Each row is a point on a landscape with many valleys, with its height.
From any point a ball rolls to the lowest of the 2 points nearest to it. It stops when none of these is lower. Distance is the straight distance between rows; heights are no part of it.
(220) (h 5.17): [ 28  -2   1  -8  13  33 -18  -9  26  13   8   8   5  17   7 -47  28  26
 -26 -25]
(872) (h 4.77): [-20 -21 -32  22   2   3  77   5 -54   5  -7  -6  20  12 -16  28   7   1
  30 -12]
(732) (h 4.57): [-13   8  11  -6 -23   2  -8 -10 -16 -29   7 -54 -17   3 -22  42   6  -5
  30  15]
(560) (h 8.05): [ 29  -7   5   1  28  -7 -20   6  45   4  -3  44  -8  -4  40 -30 -10   6
 -14  11]
(167) (h 4.46): [ -4   7  23  13  -2 -31 -44 -30  32  10   5 -35   7   9 -21  12  38  10
  19 -12]
(359) (h 3.68): [  4 -16 -25   8 -22  24  29  18 -37 -13  -3  -8 -18  -6 -24  23   7 -19
   3 -10]
(192) (h 5.22): [ 21 -15   7 -25  25  28  12  -9 -16  -4  14  27   5  -5  26 -55  -3  27
 -39 -54]
(131) (h 5.92): [ -4 -19 -27   0  22  16   7  -3  25   6 -13  19  26  36  33  -1  13   1
  -2   3]
(758) (h 5.21): [ -6 -29 -21   8  -8  16  36  27 -13   8 -27   5 -26   7   5 -10  -2  20
   0  -5]
(513) (h 4.21): [  7  -2  -5 -27   0  16  -6   6  -1  -2  -9  36 -19 -12  36 -33 -31  13
 -41   4]
(256) (h 5.14): [-22 -31 -38  17   6  15  42   5 -33   2 -15  -1  17  17   3  18   7   2
  16 -10]
(918) (h 4.99): [ 42  24  33 -19  32  21 -31  -1  51  10  40  19   3  19  29 -61   1  30
 -27 -11]
(842) (h 5.04): [ 16 -14 -16 -13   9  20  -1   6  18  -7 -18  19 -19   9  30 -26  -8   9
 -17   5]
(213) (h 3.46): [  5  -1 -12 -17 -14  26  11  19 -19  -1 -17  37 -20 -10  16 -28 -28   9
 -42   5]
(46) (h 5.16): [-28 -33 -15   5  20  11  26  -3 -10   6 -20 -16   3  26  14  19  11   9
  12  -3]
(896) (h 5.62): [-12 -17 -25  -3  21  19   8 -10  11   3 -11  -6  19  41  15   5  31   9
   3  -2]
(405) (h 3.15): [-40  20  39 -11  41 -26 -27 -36  10  29   5 -48  31  21 -21  23  13  14
  20   0]
(899) (h 3.06): [ -6 -13 -19  16 -30  30  45  32 -38   1  -7  15 -14  -9 -28  12  -5  -1
  -8  -3]
(235) (h 5.94): [  8  18 -10  -6  -8 -25 -43 -21  10 -28  -2  22 -23 -34   2 -15   5   0
 -10   5]
(617) (h 4.76): [ 32 -14   7 -12  28  39   4  -8  15   2  17  19  15  16  18 -61  12  31
 -31 -43]
(478) (h 6.46): [-12  -5 -10  13   9  17  26 -15  -9  29   2 -30  29  46 -29  -3  47  29
   6 -34]
(43) (h 2.38): [-25   1  17  11 -17 -66   6  -9  38 -12 -14  18  -6 -25   5  40  -6  11
  35  26]
(87) (h 4.15): [ 10  -5 -11  -5 -11  23  28  36 -17   9 -16  29 -34  -3  15 -51 -32  15
 -37  -4]
(567) (h 4.08): [ -7 -10 -13  29 -32  16  76  35 -49  10  10   5   6  -7 -47  26  -6 -16
  23   3]
(445) (h 5.61): [ -2 -11 -15   4  -6  -7  31  19 -32   5  10 -59  12   4 -13  15 -11 -46
  28  -9]
(123) (h 4.48): [-16 -15 -24  21  -9   9  73  19 -54   2  10 -15   9   3 -34  33  -6 -11
  28  -7]
(593) (h 3.84): [ 23  17  -5  -8 -14  -4 -37  -6 -11 -24  10 -14  -8 -25 -15  -7 -12 -39
 -17 -12]
(835) (h 3.63): [-21 -19  14  -1  35 -24  -2  -7  37   8 -20   0   0  16  31  28  15  17
  26  19]
(608) (h 3.44): [-17  17  14  13  -6 -63  -1 -10  26 -10  -2  -2   9 -16   2  55  -9 -16
  44  24]
(86) (h 5.93): [ 24  23   9  -7  10 -15 -48 -28  40 -11   8  31   2 -12   1 -15  29  10
  -8  -5]
(335) (h 5.56): [-36  -1  18 -26  16   7  17  -4 -44 -18   7 -63   9   5 -16  46 -13  -6
  33  14]
(599) (h 7.49): [ -3  16   1  19 -39 -22   2  25  -3   2   8 -23  22  -5  -1  23 -40 -52
  13  51]
(397) (h 7.26): [ 53  21  30 -11  32 -16 -25  -3  58  -4  14  58  -6 -21  39 -25  11  17
   5   2]
(506) (h 4.16): [ 36   9  10 -23  27  30  -4   1  10   0  25   4 -11  21  23 -74  -9  34
 -32 -39]
(887) (h 6.63): [-23  16   1  13   3  12  -1 -16 -10  35   7 -49  24  50 -33  15  32  18
   4 -11]
(852) (h 5.09): [-24 -15   1  19 -27  13  25  28 -35  -2 -10 -32 -17 -14 -25  39 -10 -10
  23  20]
(580) (h 6.33): [-10  10  -2  10  -2  15 -19 -20  22  32  -4 -24  27  41 -21   5  37  25
  -2   1]
(276) (h 5.31): [ -9  -7  -4   2  -2 -17   6   9 -12   2   8 -61   9   5  -4  23 -15 -46
  26  10]
(824) (h 5.88): [-12   4   5  15 -21 -19 -28  11   0  15 -18  42  -2 -29   4 -25 -20  -3
 -33  28]
(338) (h 6.44): [  4  19  -5  -9 -10 -31 -28 -14  21 -23  -7  48 -19 -44  16 -18 -11   5
 -13  16]
(265) (h 6.79): [ 43  28  43 -28  37  -9 -37 -19  48   2  25  56   6 -20  33 -31  11  25
 -15 -10]
(720) (h 6.35): [ 27  26  34 -22  23  -5 -53 -30  33  -1  21  47  14 -19  13 -19  22  15
 -25 -12]
(3) (h 4.45): [-36 -24   7   0  39 -11   9 -12  12  11 -20 -13   4  19  23  22   7  17
  20  10]
(19) (h 5.97): [  8  16   3   1  -2  15 -27 -20  45  20  -6   1  13  35   0 -15  35  27
 -13   3]
(555) (h 3.67): [ -8 -13 -12  28 -38  18  72  33 -46  18  -2  24   2  -3 -43  10   3   2
   4   5]
(632) (h 5.59): [  9 -19  -4 -17  13  20  15  -2 -28   3   2  41  -4 -19  18 -41 -14  19
 -40 -43]
(760) (h 5.54): [  3 -28 -17   6   5  14   8  14  12   2 -26   4 -18  13  23 -12   6  13
  -7  -2]
(479) (h 4.25): [ -4  25  11   8 -16 -64   4  -1  22 -20  13 -31   8 -14   1  45 -23 -36
  48  28]
(541) (h 3.17): [ 10   6  -9  -3 -11   0 -32 -15   4 -19   2  -5   1  -4 -15   6  13 -27
 -10  -7]
(219) (h 5.29): [ -9  11   5   4 -24 -17 -31  -1 -23   6  -3  33  -4 -46  -3 -26 -31 -16
 -41  11]
(660) (h 2.34): [-10  -9  -5  11   1  -2 -17 -10   2  -9  -2 -27   8  13 -10  21  21 -26
   7  -9]
(200) (h 6.12): [ 16  -2 -13 -23  -7  19  48   7 -48  -8   4  42 -19 -26 -20 -13 -12   4
 -31 -41]
(28) (h 6.22): [ -6 -21 -28   7  10  14   7   0   9  11 -14  30  30  11  26  -2  -7  -8
 -21   2]
(884) (h 4.68): [ 11 -15 -20   9 -15  20  44  43 -12  14 -23  20 -41  -1  -1 -39 -16  18
 -20   0]
(605) (h 4.87): [ -6   6   3   3  -7 -36 -13 -11  10 -12   8 -43  11  -1   1  31 -10 -42
  34  17]
(379) (h 5.60): [-29 -14   8   3 -10  11  41  26 -50   4   9 -48  -5  -4 -25  46 -18 -13
  32  13]
(647) (h 7.17): [  3  22  -5  18 -41 -10 -10  14  -7  -8   5   6  23 -16  -6  14 -43 -46
  -8  40]
(112) (h 8.44): [ 31  -3  14  -4  33  -6 -20  14  32  10   8  42 -14 -18  48 -49 -31  13
 -22   5]
(448) (h 2.50): [  3   6 -10  -7 -34  17  -6  17 -18  -9 -13  30 -19 -17   2 -10 -24   3
 -35  22]
(810) (h 4.13): [ 37  28  32 -35  43   7 -32  -3  35   2  37  17 -17   9  43 -65 -16  25
 -21 -14]
(934) (h 2.36): [ -3 -13  -1   8  10 -24  -5  -3  45   1 -25  18  -9   1  30  19   3   8
  19  21]
(749) (h 2.37): [-48   5  28 -18  47  -9 -13 -29 -13  15  -3 -47  30  24 -21  22  13  21
  18 -10]
(543) (h 4.29): [ 12  -1 -10   0 -24  19  -1  10 -28 -23   7 -34 -23  -8 -26  22   5 -31
  13  -3]
(510) (h 6.57): [-15  -8 -15  15 -14   1  -4   3   1   9 -18  34  26  -7  13   6 -17 -26
 -21  23]
(587) (h 3.95): [ 16  14  -8  -1 -28  12 -20  -6 -14 -29  11 -48 -14   1 -28  22  16 -24
  13  -1]
(474) (h 6.01): [-42   3  19  -8   3   9  29  17 -50  -7  15 -59   9  -4 -14  49 -38  -5
  36  29]
(174) (h 5.89): [ 16 -15  -3 -18   8  16  40 -10 -49  -5   9  41  -2 -27   0 -29 -18  18
 -39 -58]
(204) (h 1.04): [-17   2   4  15 -12 -41  -6  -1  36  -7 -16  27  -5 -14  18  30   0   4
  20  30]
(398) (h 6.08): [  2  11  -8   0  -3  15  29  -4 -32   7  19 -59  13  34 -41  12  25 -18
  24 -27]
(163) (h 6.45): [  0   4   0  15 -13 -38 -22   8  30   3 -17  47 -17 -36  11 -17 -10   6
  -7  26]
(389) (h 5.58): [ 28  19  13 -11   5  19 -36 -12  46  16   6  13   6  24   8 -40  24  32
 -24  -3]
(73) (h 6.24): [  0  -5 -14   6   2  17  16 -11 -23   9   8 -38  20  39 -33   9  35  -9
  15 -38]
(548) (h 5.44): [  9  11  -3  -3 -10 -29 -44 -24  37 -27  -2  13 -17 -17  -1  -5  25   5
  10  -5]
(892) (h 4.41): [-16  -5  -2  23 -48   5   4  26 -27  -2 -10  -7 -18 -19 -23  20 -15  -9
   5  31]
(581) (h 7.72): [ 31  -2  11   1  24 -22 -18  -4  53   0  -6  47  -6 -18  37 -11   9   3
   4  12]
(348) (h 1.15): [-32  -9   7  -1  23 -10  -7 -18  -5   7  -2 -44  15  24 -14  25  25  -3
  22 -11]
(909) (h 3.88): [-25   9  37   9  22 -28 -31 -33  29  21  -1 -38  24  18 -23  22  33  18
  19  -7]
(246) (h 4.60): [  6   7  -4  -2 -16 -11 -36  -2 -24 -17  -1  17  -9 -41  -7  -9 -22 -27
 -29  -2]
(661) (h 4.98): [ -1   9  10   6  -7 -35 -40 -25  37 -15  -2  -8  -4  -4  -7  17  31   3
  24  -6]
(737) (h 5.86): [ 17   0 -22  -4  -8  10  38  11 -36  -4  22 -47  -1   7 -34  16   8 -42
  26 -27]
(89) (h 6.86): [ -3   5 -13  13 -23 -10 -15   8  -1   3  -6  20  20  -8   5  19 -28 -44
 -10  31]
(18) (h 3.66): [ -8   5  -6  16 -47   6 -12  16 -15  -9 -17  14 -19 -25 -11   7 -14   4
 -11  39]
(881) (h 2.89): [ 31  14  15 -27  29  18 -23   6  21   1  27  13 -29  12  44 -68 -30  18
 -26 -21]
(470) (h 5.12): [-24   4  15 -15   0  25   9  -2 -31 -21   6 -62 -12  14 -27  49   3   3
  33   5]

For each start below, name the point where the ball stops.
(474) -> (587)
(737) -> (204)
(167) -> (348)
(379) -> (448)
(256) -> (899)

Call two points neighbours if one is among the 2 nearest of the other. Go from one point of each pair to the other, from neighbour to neighbour, staying as low as possible. Name the highest point that can't be avoided.
(204) / (448) -> (474)
(448) / (881) -> (887)
(899) / (204) -> (46)
(899) / (348) -> (112)
(587) / (899) -> (543)
